A landscape with many valleys, sampled at points; each row gives a point and its height.
From any point a ball takes the steepest step (drop divided by distance) to one of its 2 nearest points. It stops when none of these is lower. Distance is the straight distance between rows; heights are no part of it.
Z159 (h 842): 175, 111, 83, 95, 68, 147, 115, 149, 149, 129, 154, 127, 145, 169, 154, 100, 119, 66, 100, 165, 164, 172, 98, 143, 108, 151, 178, 152, 124, 65, 65, 113, 88
Z664 (h 362): 143, 131, 126, 151, 121, 132, 138, 144, 111, 187, 180, 148, 148, 150, 86, 134, 142, 168, 126, 162, 114, 114, 139, 77, 132, 104, 137, 105, 106, 111, 163, 106, 123
Z587 (h 432): 139, 113, 43, 117, 132, 102, 164, 79, 155, 146, 157, 143, 99, 143, 126, 127, 126, 114, 197, 132, 151, 176, 155, 143, 105, 193, 133, 138, 118, 127, 105, 108, 78
Z863 (h 552): 94, 138, 124, 187, 162, 83, 130, 102, 156, 122, 168, 133, 102, 141, 120, 177, 125, 134, 143, 72, 95, 90, 139, 120, 100, 102, 102, 95, 124, 148, 125, 119, 95
Z342 (h 555): 169, 127, 143, 120, 84, 166, 97, 151, 148, 123, 83, 136, 124, 128, 90, 74, 111, 74, 142, 127, 171, 138, 120, 119, 166, 97, 140, 179, 127, 107, 147, 70, 97
Z101 (h 534): 120, 114, 122, 162, 104, 108, 140, 135, 143, 170, 120, 112, 135, 159, 101, 95, 143, 99, 186, 201, 142, 170, 132, 129, 163, 148, 171, 141, 136, 108, 99, 102, 121
Z946 (h 637): 110, 105, 165, 81, 194, 134, 128, 187, 124, 122, 151, 161, 148, 134, 107, 164, 128, 140, 138, 127, 109, 145, 89, 118, 131, 107, 117, 167, 116, 114, 151, 156, 104
Z959 (h 634): 114, 105, 148, 86, 113, 205, 118, 90, 134, 118, 48, 111, 109, 125, 172, 164, 91, 133, 107, 154, 103, 95, 84, 151, 140, 94, 191, 114, 167, 144, 93, 122, 166
Z572 (h 467): 137, 189, 161, 135, 180, 161, 116, 179, 124, 184, 139, 109, 147, 110, 108, 149, 126, 138, 112, 114, 171, 104, 104, 181, 137, 63, 86, 127, 137, 134, 139, 142, 164
Z601 (h 663): 124, 86, 201, 93, 139, 170, 114, 103, 133, 93, 70, 149, 90, 123, 175, 129, 84, 92, 113, 155, 83, 127, 39, 148, 102, 119, 180, 89, 141, 141, 78, 121, 127
Z481 (h 697): 152, 106, 103, 99, 158, 129, 141, 98, 168, 158, 114, 154, 160, 100, 92, 50, 133, 150, 152, 156, 160, 130, 127, 149, 138, 151, 108, 175, 132, 117, 183, 83, 119
Z53 (h 394): 155, 79, 142, 119, 112, 124, 85, 94, 127, 75, 91, 131, 164, 145, 141, 132, 132, 141, 103, 125, 90, 151, 128, 134, 93, 97, 165, 156, 101, 144, 134, 81, 168
Z845 (h 575): 146, 83, 127, 73, 162, 127, 144, 128, 118, 129, 94, 173, 127, 89, 108, 115, 167, 172, 153, 158, 123, 157, 141, 96, 138, 185, 130, 151, 171, 104, 139, 166, 91
Z928 (h 730): 117, 157, 88, 119, 127, 117, 127, 115, 198, 173, 120, 139, 154, 158, 107, 80, 120, 154, 123, 152, 147, 132, 122, 171, 142, 134, 78, 146, 142, 129, 165, 109, 105
Z903 (h 491): 116, 171, 202, 153, 95, 112, 138, 124, 123, 133, 71, 110, 130, 177, 111, 136, 110, 155, 61, 116, 147, 118, 128, 137, 140, 106, 145, 106, 187, 141, 100, 174, 139
Z978 (h 406): 112, 136, 97, 158, 174, 131, 154, 154, 128, 215, 179, 114, 105, 113, 54, 121, 120, 120, 198, 170, 148, 120, 123, 138, 175, 125, 98, 92, 96, 127, 132, 99, 126
Z295 (h 372): 75, 173, 80, 167, 183, 115, 193, 100, 83, 155, 176, 106, 135, 119, 70, 101, 197, 149, 107, 97, 128, 104, 120, 64, 122, 184, 106, 79, 88, 135, 158, 90, 105
Z619 (h 609): 151, 134, 170, 74, 143, 162, 128, 155, 115, 123, 103, 148, 124, 128, 127, 150, 119, 153, 171, 101, 128, 156, 101, 130, 96, 105, 130, 157, 114, 101, 155, 183, 87
Z384 (h 608): 179, 122, 130, 102, 92, 202, 81, 132, 130, 83, 88, 113, 111, 150, 133, 135, 116, 88, 81, 109, 161, 186, 86, 133, 145, 100, 148, 131, 99, 196, 83, 144, 97
Z582 (h 407): 103, 125, 135, 148, 98, 119, 125, 123, 158, 186, 148, 120, 150, 177, 82, 146, 141, 124, 116, 158, 126, 126, 158, 98, 140, 105, 98, 93, 129, 125, 114, 132, 112
Z40 (h 579): 117, 103, 103, 118, 107, 165, 96, 71, 172, 105, 122, 123, 93, 125, 147, 174, 74, 67, 105, 107, 149, 102, 136, 126, 146, 107, 172, 159, 122, 142, 112, 60, 168
Z947 (h 664): 143, 128, 206, 118, 99, 154, 102, 123, 131, 124, 71, 123, 106, 134, 152, 84, 90, 140, 110, 101, 101, 127, 71, 124, 71, 139, 102, 101, 136, 128, 157, 196, 137
Z744 (h 255): 103, 124, 166, 135, 165, 142, 138, 136, 126, 150, 129, 98, 137, 97, 155, 198, 105, 191, 65, 92, 114, 115, 110, 175, 133, 108, 130, 122, 161, 130, 126, 139, 191
Z873 (h 530): 180, 81, 87, 94, 130, 111, 110, 133, 104, 92, 96, 162, 101, 87, 133, 131, 129, 145, 152, 95, 148, 187, 137, 110, 126, 174, 130, 151, 112, 128, 138, 165, 105
Z477 (h 485): 108, 112, 139, 155, 175, 87, 159, 93, 100, 102, 144, 162, 155, 133, 93, 120, 156, 111, 138, 119, 124, 82, 154, 124, 117, 130, 87, 133, 133, 160, 147, 39, 165
Z223 (h 522): 147, 153, 164, 159, 91, 116, 123, 72, 134, 136, 67, 99, 116, 162, 129, 144, 96, 153, 75, 78, 161, 116, 119, 148, 107, 80, 159, 143, 154, 154, 102, 111, 181
Z596 (h 667): 67, 139, 155, 106, 146, 103, 173, 160, 125, 129, 143, 99, 168, 148, 104, 156, 138, 154, 111, 84, 131, 144, 140, 109, 155, 102, 77, 141, 157, 136, 139, 129, 157
Z920 (h 652): 135, 139, 164, 110, 127, 150, 146, 171, 97, 136, 137, 142, 157, 115, 147, 146, 116, 188, 64, 134, 82, 133, 120, 109, 125, 140, 114, 85, 159, 109, 145, 168, 137
Z246 (h 754): 139, 188, 99, 170, 76, 131, 90, 133, 169, 99, 116, 132, 104, 96, 182, 152, 89, 142, 98, 79, 117, 130, 146, 142, 136, 156, 142, 94, 121, 159, 127, 174, 129
Z757 (h 297): 85, 141, 151, 160, 157, 146, 162, 137, 92, 104, 160, 103, 172, 109, 135, 189, 145, 149, 124, 130, 93, 135, 155, 119, 141, 131, 135, 85, 133, 148, 155, 83, 195
Z591 (h 349): 124, 131, 104, 103, 178, 141, 171, 124, 143, 195, 161, 105, 140, 87, 49, 123, 132, 162, 150, 173, 154, 136, 136, 157, 199, 111, 116, 103, 137, 113, 145, 113, 112
Z57 (h 301): 96, 131, 119, 170, 152, 117, 170, 138, 133, 112, 188, 101, 166, 115, 178, 154, 161, 142, 176, 98, 58, 138, 155, 100, 102, 153, 110, 94, 111, 150, 146, 143, 113
Z296 (h 551): 146, 117, 156, 121, 100, 160, 123, 72, 141, 129, 59, 94, 82, 158, 143, 143, 63, 159, 78, 76, 159, 102, 98, 169, 120, 128, 200, 106, 153, 174, 123, 187, 169
Z923 (h 580): 160, 115, 154, 95, 106, 170, 93, 109, 160, 80, 83, 119, 99, 153, 140, 160, 76, 117, 86, 95, 143, 146, 103, 134, 125, 114, 190, 111, 121, 179, 130, 170, 118
Z752 (h 503): 139, 192, 113, 175, 95, 163, 137, 102, 133, 149, 146, 110, 118, 113, 141, 198, 106, 81, 131, 105, 162, 124, 139, 164, 111, 80, 128, 126, 114, 209, 94, 161, 123
Z573 (h 479): 137, 142, 146, 163, 108, 121, 124, 78, 124, 125, 124, 133, 126, 101, 112, 185, 112, 110, 121, 86, 147, 112, 165, 120, 116, 87, 121, 129, 141, 117, 132, 75, 142
Z776 (h 694): 72, 144, 132, 151, 183, 94, 171, 142, 130, 101, 159, 117, 165, 76, 109, 129, 171, 148, 148, 78, 132, 111, 148, 129, 171, 124, 85, 139, 141, 129, 177, 107, 131
Z796 (h 733): 180, 162, 104, 138, 52, 128, 105, 106, 125, 120, 100, 144, 85, 139, 158, 115, 77, 139, 77, 93, 147, 148, 130, 81, 117, 144, 120, 106, 116, 136, 126, 157, 130
Z629 (h 452): 109, 132, 168, 141, 98, 104, 103, 132, 135, 140, 87, 140, 127, 198, 107, 119, 102, 140, 85, 166, 104, 131, 109, 116, 125, 124, 112, 92, 141, 140, 112, 163, 126
Z61 (h 434): 140, 148, 166, 133, 145, 118, 114, 82, 133, 158, 86, 143, 147, 118, 144, 136, 88, 109, 106, 168, 119, 137, 73, 131, 100, 73, 101, 140, 122, 136, 104, 132, 164
Z857 (h 404): 184, 58, 136, 85, 117, 119, 100, 109, 93, 64, 113, 167, 126, 136, 174, 91, 139, 117, 100, 120, 112, 138, 107, 102, 59, 192, 156, 166, 89, 142, 136, 164, 138
Z371 (h 475): 142, 138, 98, 116, 110, 118, 140, 112, 123, 127, 124, 115, 131, 99, 166, 139, 149, 150, 189, 80, 136, 148, 195, 90, 83, 153, 98, 122, 126, 116, 154, 168, 146
Z772 (h 472): 60, 155, 62, 135, 176, 116, 154, 153, 149, 158, 198, 79, 103, 121, 97, 70, 173, 126, 180, 146, 123, 96, 161, 82, 175, 162, 124, 81, 106, 107, 147, 100, 120
Z693 (h 602): 131, 97, 118, 104, 140, 102, 164, 115, 103, 117, 130, 165, 184, 150, 117, 43, 162, 122, 131, 197, 118, 120, 110, 150, 130, 168, 139, 207, 137, 85, 110, 59, 133
Z229 (h 529): 148, 183, 82, 182, 113, 110, 138, 95, 157, 137, 171, 121, 113, 131, 140, 153, 97, 92, 152, 73, 130, 102, 134, 156, 112, 75, 109, 99, 97, 166, 126, 95, 87
Z785 (h 808): 104, 181, 119, 130, 123, 133, 116, 188, 111, 176, 140, 106, 106, 140, 106, 142, 143, 212, 143, 129, 112, 117, 114, 145, 158, 98, 103, 122, 116, 83, 133, 172, 114
Z641 (h 553): 134, 85, 98, 138, 136, 136, 110, 76, 138, 83, 166, 140, 109, 149, 150, 189, 95, 84, 131, 94, 132, 130, 145, 137, 88, 135, 174, 142, 80, 158, 129, 62, 154
Z547 (h 599): 144, 186, 127, 156, 128, 111, 158, 140, 152, 169, 159, 128, 112, 142, 145, 165, 103, 153, 138, 38, 143, 111, 173, 133, 87, 145, 112, 74, 153, 149, 115, 183, 111
Z613 (h 483): 74, 129, 107, 139, 190, 84, 152, 139, 95, 132, 155, 130, 155, 136, 115, 119, 167, 116, 179, 184, 130, 150, 133, 131, 145, 164, 115, 123, 107, 110, 130, 114, 153
Z484 (h 470): 169, 90, 152, 82, 98, 151, 105, 125, 84, 58, 85, 148, 103, 130, 174, 86, 97, 100, 108, 108, 116, 180, 87, 87, 92, 169, 135, 156, 104, 100, 104, 125, 124
Z278 (h 794): 135, 108, 98, 115, 77, 129, 111, 158, 172, 150, 122, 93, 161, 162, 132, 30, 133, 51, 138, 193, 159, 112, 122, 192, 143, 119, 117, 167, 144, 102, 86, 85, 127
Z44 (h 531): 102, 92, 170, 142, 110, 120, 81, 116, 146, 113, 84, 96, 111, 99, 135, 194, 112, 107, 128, 143, 107, 135, 142, 147, 141, 102, 125, 109, 141, 134, 103, 176, 157
Z467 (h 520): 92, 145, 105, 158, 181, 93, 136, 152, 135, 121, 176, 93, 119, 124, 99, 75, 155, 113, 162, 117, 145, 56, 168, 94, 166, 99, 105, 54, 110, 134, 166, 86, 149
Z606 (h 622): 168, 151, 150, 143, 113, 101, 146, 139, 129, 163, 147, 100, 122, 122, 170, 130, 86, 149, 79, 55, 128, 123, 167, 187, 101, 166, 128, 60, 175, 167, 118, 219, 153
Z558 (h 554): 102, 130, 151, 131, 112, 166, 98, 138, 137, 138, 94, 78, 117, 103, 141, 182, 132, 131, 86, 131, 128, 103, 147, 169, 124, 100, 104, 103, 184, 189, 84, 197, 173
Z280 (h 306): 71, 140, 75, 148, 168, 87, 165, 123, 58, 100, 166, 123, 134, 140, 108, 118, 231, 147, 117, 139, 94, 102, 142, 86, 139, 185, 116, 83, 90, 155, 133, 92, 129
Z509 (h 443): 83, 143, 126, 115, 194, 88, 180, 94, 69, 131, 143, 142, 153, 122, 93, 159, 193, 161, 171, 142, 141, 125, 150, 112, 128, 145, 99, 139, 98, 120, 139, 162, 133
Z331 (h 638): 78, 179, 133, 143, 127, 112, 187, 138, 102, 187, 137, 68, 168, 156, 80, 115, 163, 167, 89, 107, 163, 144, 146, 120, 164, 128, 98, 99, 144, 112, 121, 113, 151
Z173 (h 613): 162, 144, 132, 102, 87, 151, 107, 145, 131, 143, 76, 94, 145, 167, 139, 116, 144, 134, 147, 141, 133, 156, 137, 125, 114, 76, 126, 123, 136, 152, 125, 147, 138
Z154 (h 321): 94, 148, 162, 101, 159, 155, 140, 140, 105, 139, 145, 100, 148, 130, 128, 156, 114, 158, 58, 138, 99, 104, 81, 115, 136, 70, 115, 125, 128, 129, 135, 94, 199
Z276 (h 567): 127, 98, 97, 162, 194, 98, 188, 145, 116, 125, 162, 106, 121, 106, 132, 47, 127, 88, 206, 143, 133, 63, 156, 127, 142, 138, 89, 69, 118, 134, 140, 67, 110
Z305 (h 644): 151, 150, 114, 133, 133, 116, 137, 128, 110, 142, 116, 111, 175, 129, 145, 90, 137, 129, 173, 176, 129, 134, 143, 130, 133, 87, 121, 111, 119, 137, 154, 95, 184
Z680 (h 367): 165, 128, 142, 127, 152, 99, 118, 125, 81, 128, 106, 120, 147, 134, 148, 133, 161, 225, 110, 106, 121, 128, 125, 152, 80, 97, 129, 114, 132, 117, 149, 149, 161
Z468 (h 415): 160, 158, 169, 144, 178, 146, 96, 150, 101, 153, 101, 137, 146, 152, 113, 130, 148, 194, 87, 136, 131, 124, 86, 143, 89, 90, 127, 70, 135, 114, 148, 103, 159
Z249 (h 601): 70, 139, 125, 126, 120, 139, 177, 144, 84, 162, 131, 114, 136, 169, 36, 109, 161, 199, 117, 129, 132, 138, 133, 98, 162, 175, 101, 157, 130, 105, 150, 82, 145
Z70 (h 526): 98, 142, 123, 167, 204, 98, 178, 122, 104, 114, 181, 115, 148, 101, 139, 108, 145, 73, 217, 137, 128, 96, 147, 135, 125, 124, 98, 120, 101, 121, 151, 91, 135
Z974 (h 544): 120, 90, 125, 148, 136, 96, 186, 112, 97, 113, 141, 167, 173, 158, 91, 44, 174, 107, 155, 163, 130, 76, 164, 135, 143, 185, 118, 176, 117, 140, 135, 36, 146
Z852 (h 430): 129, 131, 91, 132, 80, 131, 97, 151, 161, 126, 137, 117, 138, 89, 188, 140, 129, 101, 152, 125, 113, 167, 168, 112, 125, 150, 106, 136, 114, 103, 133, 150, 123
Z669 (h 649): 48, 130, 155, 119, 172, 90, 125, 162, 122, 89, 148, 130, 110, 104, 105, 170, 116, 147, 79, 119, 93, 122, 124, 86, 174, 140, 132, 102, 128, 120, 127, 182, 137
Z860 (h 582): 131, 139, 150, 114, 101, 181, 71, 176, 143, 149, 90, 98, 108, 135, 148, 129, 157, 135, 110, 127, 117, 111, 93, 154, 98, 73, 78, 112, 150, 163, 98, 188, 107
Z176 (h 574): 104, 161, 117, 154, 118, 93, 120, 134, 173, 153, 146, 168, 114, 153, 115, 162, 93, 147, 138, 88, 119, 119, 140, 140, 110, 145, 87, 126, 115, 131, 136, 173, 84
Z579 (h 573): 155, 99, 144, 93, 109, 153, 93, 129, 136, 103, 78, 157, 123, 129, 103, 87, 161, 138, 143, 133, 132, 151, 125, 87, 132, 125, 162, 170, 142, 75, 144, 92, 72
Z993 (h 787): 120, 130, 92, 116, 143, 130, 105, 196, 141, 149, 137, 144, 82, 157, 108, 118, 143, 191, 188, 163, 102, 133, 107, 145, 149, 137, 136, 154, 119, 103, 144, 132, 97
Z15 (h 763): 137, 68, 77, 109, 143, 86, 137, 173, 123, 145, 160, 163, 91, 158, 124, 102, 158, 170, 155, 180, 109, 140, 106, 139, 126, 177, 158, 168, 150, 104, 100, 129, 103
Z799 (h 314): 112, 170, 148, 138, 164, 91, 134, 148, 97, 158, 149, 95, 129, 127, 160, 149, 144, 195, 81, 85, 136, 106, 158, 140, 111, 112, 109, 103, 154, 92, 122, 156, 179
Z913 (h 478): 93, 160, 159, 166, 129, 172, 128, 133, 149, 153, 169, 113, 141, 114, 110, 189, 119, 39, 144, 153, 152, 89, 144, 149, 148, 70, 115, 145, 121, 179, 114, 137, 132
Z980 (h 501): 113, 171, 193, 146, 155, 184, 82, 149, 151, 152, 111, 91, 114, 110, 133, 183, 126, 148, 122, 120, 139, 101, 99, 135, 119, 71, 151, 127, 123, 132, 138, 191, 164
Z158 (h 674): 119, 185, 141, 138, 111, 195, 94, 179, 167, 121, 101, 145, 117, 131, 161, 163, 106, 94, 110, 138, 136, 123, 143, 133, 117, 145, 112, 129, 166, 178, 140, 154, 151
Z635 (h 693): 126, 74, 163, 88, 99, 161, 63, 98, 160, 86, 88, 106, 80, 122, 177, 107, 81, 126, 99, 91, 92, 110, 87, 120, 79, 145, 133, 137, 104, 120, 149, 172, 154
Z500 (h 672): 145, 134, 72, 105, 92, 143, 120, 110, 142, 131, 120, 153, 67, 137, 94, 95, 119, 160, 159, 133, 155, 129, 141, 138, 142, 159, 126, 208, 129, 91, 157, 70, 86
Z380 (h 620): 120, 126, 140, 83, 162, 142, 150, 165, 121, 154, 123, 151, 148, 116, 128, 100, 135, 165, 103, 178, 95, 161, 91, 72, 152, 153, 116, 92, 147, 99, 128, 168, 104
Z350 (h 707): 168, 171, 74, 122, 67, 120, 109, 111, 107, 116, 99, 150, 93, 147, 129, 117, 108, 169, 108, 99, 153, 146, 127, 134, 136, 114, 115, 154, 118, 95, 137, 95, 95
Z713 (h 486): 153, 100, 89, 155, 144, 71, 120, 123, 102, 102, 146, 176, 115, 95, 154, 151, 140, 102, 167, 128, 129, 151, 133, 135, 104, 161, 152, 160, 98, 121, 111, 127, 112
Z783 (h 533): 116, 90, 184, 139, 108, 114, 150, 108, 108, 104, 136, 101, 105, 85, 134, 201, 112, 174, 114, 33, 116, 103, 167, 125, 113, 121, 147, 147, 161, 118, 138, 168, 146
Z351 (h 433): 135, 141, 107, 162, 139, 112, 164, 76, 97, 90, 140, 168, 136, 100, 133, 136, 184, 102, 170, 81, 142, 93, 163, 128, 101, 163, 88, 173, 107, 144, 160, 67, 104
Z901 (h 692): 129, 92, 133, 118, 119, 85, 131, 159, 86, 111, 141, 159, 108, 114, 131, 107, 134, 178, 146, 116, 73, 105, 141, 123, 114, 194, 94, 126, 130, 140, 164, 218, 135
Z282 (h 568): 119, 116, 179, 129, 149, 127, 117, 164, 124, 126, 94, 129, 159, 164, 96, 119, 140, 77, 162, 192, 141, 172, 116, 111, 149, 116, 172, 141, 137, 102, 104, 125, 128
Z570 (h 598): 121, 117, 168, 128, 162, 120, 70, 161, 179, 100, 101, 132, 115, 152, 139, 131, 131, 78, 124, 177, 131, 135, 105, 116, 145, 94, 189, 119, 155, 131, 105, 142, 131
Z457 (h 405): 81, 156, 107, 113, 182, 103, 175, 125, 111, 180, 167, 114, 138, 117, 57, 175, 145, 170, 142, 119, 144, 144, 144, 122, 164, 126, 105, 87, 118, 100, 118, 173, 100
Z443 (h 558): 107, 135, 107, 137, 125, 120, 196, 157, 98, 163, 151, 136, 113, 143, 73, 127, 145, 173, 172, 111, 133, 128, 150, 100, 164, 142, 96, 134, 171, 133, 143, 72, 118
Z97 (h 500): 192, 133, 116, 120, 92, 158, 87, 121, 129, 87, 118, 105, 114, 142, 132, 90, 97, 69, 122, 114, 173, 135, 128, 106, 153, 70, 166, 152, 84, 151, 130, 65, 165
Z161 (h 909): 148, 150, 117, 115, 92, 160, 133, 170, 129, 156, 109, 115, 143, 96, 133, 72, 143, 89, 133, 197, 135, 116, 103, 136, 190, 64, 120, 155, 168, 158, 93, 125, 88
Z600 (h 716): 103, 50, 132, 139, 107, 57, 164, 151, 95, 126, 186, 140, 131, 136, 151, 122, 123, 122, 142, 149, 68, 141, 124, 119, 110, 184, 124, 126, 117, 114, 104, 191, 117
Z520 (h 523): 153, 98, 98, 125, 129, 79, 114, 86, 113, 66, 158, 139, 127, 144, 162, 147, 119, 70, 122, 126, 155, 151, 129, 135, 101, 125, 196, 167, 91, 111, 91, 96, 143
Z825 (h 439): 133, 134, 135, 175, 150, 88, 112, 148, 113, 122, 150, 181, 123, 133, 148, 134, 108, 112, 138, 175, 115, 125, 83, 138, 117, 122, 163, 164, 96, 103, 135, 109, 129
Z54 (h 457): 146, 136, 146, 171, 172, 128, 83, 128, 168, 135, 122, 156, 158, 97, 120, 147, 136, 166, 84, 124, 130, 122, 132, 130, 121, 117, 135, 90, 144, 136, 176, 104, 166
Z93 (h 507): 118, 92, 173, 151, 102, 115, 111, 81, 115, 79, 84, 125, 114, 87, 121, 183, 111, 124, 131, 96, 125, 142, 158, 106, 121, 129, 155, 147, 131, 113, 133, 143, 149
Z201 (h 612): 135, 143, 94, 131, 136, 97, 169, 131, 148, 149, 147, 108, 153, 112, 143, 63, 119, 74, 182, 179, 156, 89, 173, 151, 174, 98, 116, 84, 131, 145, 128, 99, 129
Z885 (h 924): 115, 131, 135, 151, 100, 120, 133, 149, 147, 162, 118, 90, 186, 135, 119, 65, 150, 87, 114, 193, 115, 130, 111, 120, 185, 67, 114, 142, 137, 179, 89, 125, 145
Z563 (h 893): 173, 151, 86, 96, 92, 177, 130, 133, 150, 175, 124, 122, 149, 91, 121, 123, 129, 108, 143, 171, 149, 147, 146, 159, 166, 93, 116, 139, 149, 119, 123, 115, 83
Z895 (h 235): 59, 121, 121, 155, 180, 101, 149, 126, 95, 83, 162, 116, 147, 111, 143, 164, 183, 155, 107, 118, 75, 118, 156, 97, 116, 182, 101, 72, 117, 154, 140, 120, 168
Z837 (h 642): 157, 151, 135, 120, 90, 194, 90, 173, 147, 118, 88, 146, 134, 139, 152, 123, 125, 48, 117, 173, 150, 168, 111, 135, 127, 137, 142, 144, 143, 155, 99, 129, 95
Z270 (h 681): 105, 123, 136, 106, 158, 123, 139, 193, 55, 115, 133, 138, 132, 129, 105, 136, 168, 227, 91, 109, 100, 128, 119, 125, 129, 184, 99, 105, 118, 125, 162, 184, 146
Z348 (h 877): 188, 122, 49, 98, 92, 146, 120, 141, 159, 142, 177, 140, 122, 102, 133, 122, 106, 69, 121, 117, 169, 165, 139, 121, 179, 107, 134, 150, 105, 124, 102, 105, 72
Z200 (h 715): 126, 96, 171, 75, 101, 168, 94, 70, 139, 123, 94, 79, 82, 129, 176, 119, 79, 142, 97, 115, 80, 65, 71, 168, 90, 84, 146, 91, 131, 131, 122, 199, 155
Z977 (h 860): 181, 126, 73, 103, 102, 163, 82, 170, 147, 102, 181, 140, 111, 140, 172, 134, 101, 71, 90, 123, 161, 184, 107, 128, 151, 151, 148, 133, 80, 101, 71, 155, 82
Z881 (h 408): 114, 120, 106, 190, 149, 129, 180, 94, 120, 169, 197, 133, 152, 142, 87, 133, 190, 177, 156, 122, 97, 112, 147, 93, 111, 159, 130, 94, 100, 136, 161, 108, 73
Z195 (h 670): 61, 102, 151, 137, 158, 65, 130, 143, 122, 84, 161, 136, 91, 137, 116, 150, 129, 134, 163, 90, 87, 95, 161, 105, 124, 173, 108, 113, 122, 136, 132, 208, 117
Z260 (h 416): 143, 169, 134, 93, 189, 155, 154, 159, 105, 184, 142, 114, 173, 105, 79, 101, 137, 158, 95, 150, 159, 116, 98, 135, 168, 74, 105, 87, 130, 103, 150, 116, 136
Z257 (h 532): 145, 117, 132, 140, 109, 129, 113, 103, 118, 103, 104, 154, 172, 118, 86, 123, 182, 151, 144, 135, 140, 127, 194, 110, 141, 132, 166, 146, 139, 96, 176, 85, 106
Z896 (h 626): 145, 87, 111, 72, 140, 160, 118, 123, 159, 117, 109, 145, 90, 127, 103, 64, 149, 138, 163, 161, 146, 156, 94, 159, 120, 175, 157, 208, 146, 73, 127, 67, 77
Z637 (h 487): 135, 115, 83, 139, 86, 93, 140, 114, 151, 147, 117, 110, 117, 167, 131, 100, 115, 70, 178, 141, 184, 199, 119, 132, 127, 167, 153, 171, 110, 112, 83, 125, 117
Z970 (h 330): 178, 33, 145, 103, 125, 107, 86, 126, 103, 63, 103, 156, 152, 131, 140, 109, 183, 109, 108, 128, 108, 141, 116, 113, 82, 141, 185, 191, 118, 115, 91, 98, 139
Z58 (h 771): 140, 129, 117, 185, 95, 83, 141, 121, 118, 115, 121, 152, 92, 86, 159, 165, 85, 126, 128, 108, 82, 145, 142, 127, 133, 158, 118, 61, 150, 156, 109, 159, 113
Z108 (h 448): 108, 150, 166, 187, 126, 137, 147, 111, 147, 156, 138, 103, 147, 131, 93, 149, 126, 68, 142, 128, 140, 104, 154, 104, 143, 87, 103, 92, 147, 165, 119, 80, 153
Z262 (h 738): 126, 77, 98, 118, 90, 69, 140, 170, 145, 147, 168, 161, 111, 148, 153, 119, 107, 121, 127, 136, 99, 147, 111, 113, 124, 147, 125, 172, 145, 99, 90, 148, 82
Z64 (h 379): 138, 153, 65, 145, 149, 102, 186, 59, 112, 112, 153, 170, 113, 131, 140, 132, 168, 132, 181, 103, 117, 112, 159, 119, 91, 187, 113, 132, 121, 139, 125, 115, 48
Z121 (h 735): 152, 107, 185, 77, 76, 232, 109, 63, 108, 112, 80, 84, 82, 123, 145, 102, 94, 98, 83, 95, 121, 85, 74, 178, 87, 112, 168, 70, 152, 185, 94, 187, 130
Z817 (h 600): 143, 131, 137, 108, 107, 128, 108, 117, 145, 116, 138, 170, 113, 122, 144, 182, 56, 103, 98, 110, 114, 131, 132, 146, 100, 142, 110, 129, 109, 122, 131, 180, 103
Z565 (h 516): 127, 152, 96, 111, 140, 110, 191, 122, 120, 145, 132, 144, 120, 136, 125, 113, 170, 179, 191, 90, 156, 123, 175, 86, 114, 159, 107, 154, 166, 142, 159, 129, 129
Z919 (h 382): 102, 126, 168, 126, 167, 112, 123, 126, 101, 133, 149, 139, 158, 145, 119, 119, 116, 108, 103, 191, 101, 112, 81, 106, 121, 90, 121, 152, 97, 105, 126, 87, 176
Z397 (h 607): 121, 117, 110, 120, 82, 195, 92, 66, 150, 98, 78, 129, 100, 102, 183, 176, 68, 120, 73, 129, 121, 114, 128, 132, 142, 158, 172, 118, 137, 123, 118, 107, 169
Z564 (h 494): 135, 112, 137, 186, 159, 109, 110, 113, 142, 119, 148, 167, 177, 81, 116, 111, 181, 132, 131, 146, 126, 113, 161, 82, 130, 150, 148, 120, 117, 134, 189, 89, 145
Z62 (h 581): 141, 178, 167, 88, 94, 175, 121, 141, 121, 102, 90, 107, 116, 122, 140, 176, 99, 120, 129, 79, 161, 151, 114, 149, 125, 80, 131, 171, 124, 107, 132, 174, 102
Z910 (h 630): 169, 108, 149, 84, 90, 144, 102, 103, 101, 113, 98, 160, 119, 129, 122, 99, 77, 115, 107, 114, 110, 147, 115, 144, 72, 182, 88, 110, 116, 92, 157, 185, 96
Z303 (h 469): 169, 182, 134, 146, 109, 173, 96, 75, 126, 143, 87, 117, 118, 81, 166, 149, 103, 104, 81, 153, 148, 119, 73, 154, 111, 52, 136, 137, 118, 163, 91, 148, 141
Z164 (h 447): 175, 102, 112, 92, 117, 160, 85, 94, 112, 42, 112, 124, 122, 137, 143, 128, 123, 133, 93, 79, 150, 167, 133, 87, 133, 114, 156, 163, 91, 138, 135, 75, 171
Z310 (h 556): 154, 138, 149, 95, 107, 151, 113, 102, 116, 110, 114, 87, 102, 112, 156, 200, 90, 151, 90, 47, 153, 124, 143, 169, 105, 82, 154, 142, 124, 109, 122, 175, 145
Z230 (h 653): 129, 71, 107, 95, 130, 116, 168, 122, 165, 129, 157, 127, 163, 118, 116, 32, 117, 102, 151, 178, 164, 92, 154, 181, 141, 167, 142, 183, 120, 76, 151, 70, 112
Z258 (h 821): 134, 146, 90, 111, 87, 150, 110, 132, 190, 161, 145, 134, 128, 167, 149, 62, 124, 87, 131, 200, 146, 129, 107, 159, 128, 150, 156, 168, 131, 73, 120, 100, 84
Z769 (h 627): 96, 150, 146, 139, 176, 107, 118, 181, 139, 118, 158, 154, 115, 107, 114, 169, 118, 106, 123, 157, 119, 123, 131, 91, 184, 103, 157, 103, 143, 124, 122, 133, 125
Z315 (h 762): 110, 139, 80, 142, 66, 128, 128, 133, 185, 161, 117, 112, 146, 165, 124, 88, 127, 70, 145, 146, 151, 141, 149, 166, 150, 139, 75, 156, 140, 168, 118, 91, 105
Z325 (h 370): 94, 89, 114, 164, 104, 97, 138, 166, 145, 117, 157, 99, 158, 106, 164, 120, 172, 115, 187, 125, 90, 163, 162, 109, 141, 151, 123, 151, 130, 120, 143, 108, 127
Z317 (h 695): 128, 86, 171, 97, 156, 105, 91, 141, 120, 82, 99, 179, 101, 135, 167, 117, 104, 93, 102, 167, 95, 128, 75, 139, 80, 149, 141, 120, 153, 74, 87, 134, 108

For each start below, name the point where the ball stops.
Z601 -> Z744
Z920 -> Z744
Z837 -> Z664
Z15 -> Z64
Z563 -> Z64
Z596 -> Z895
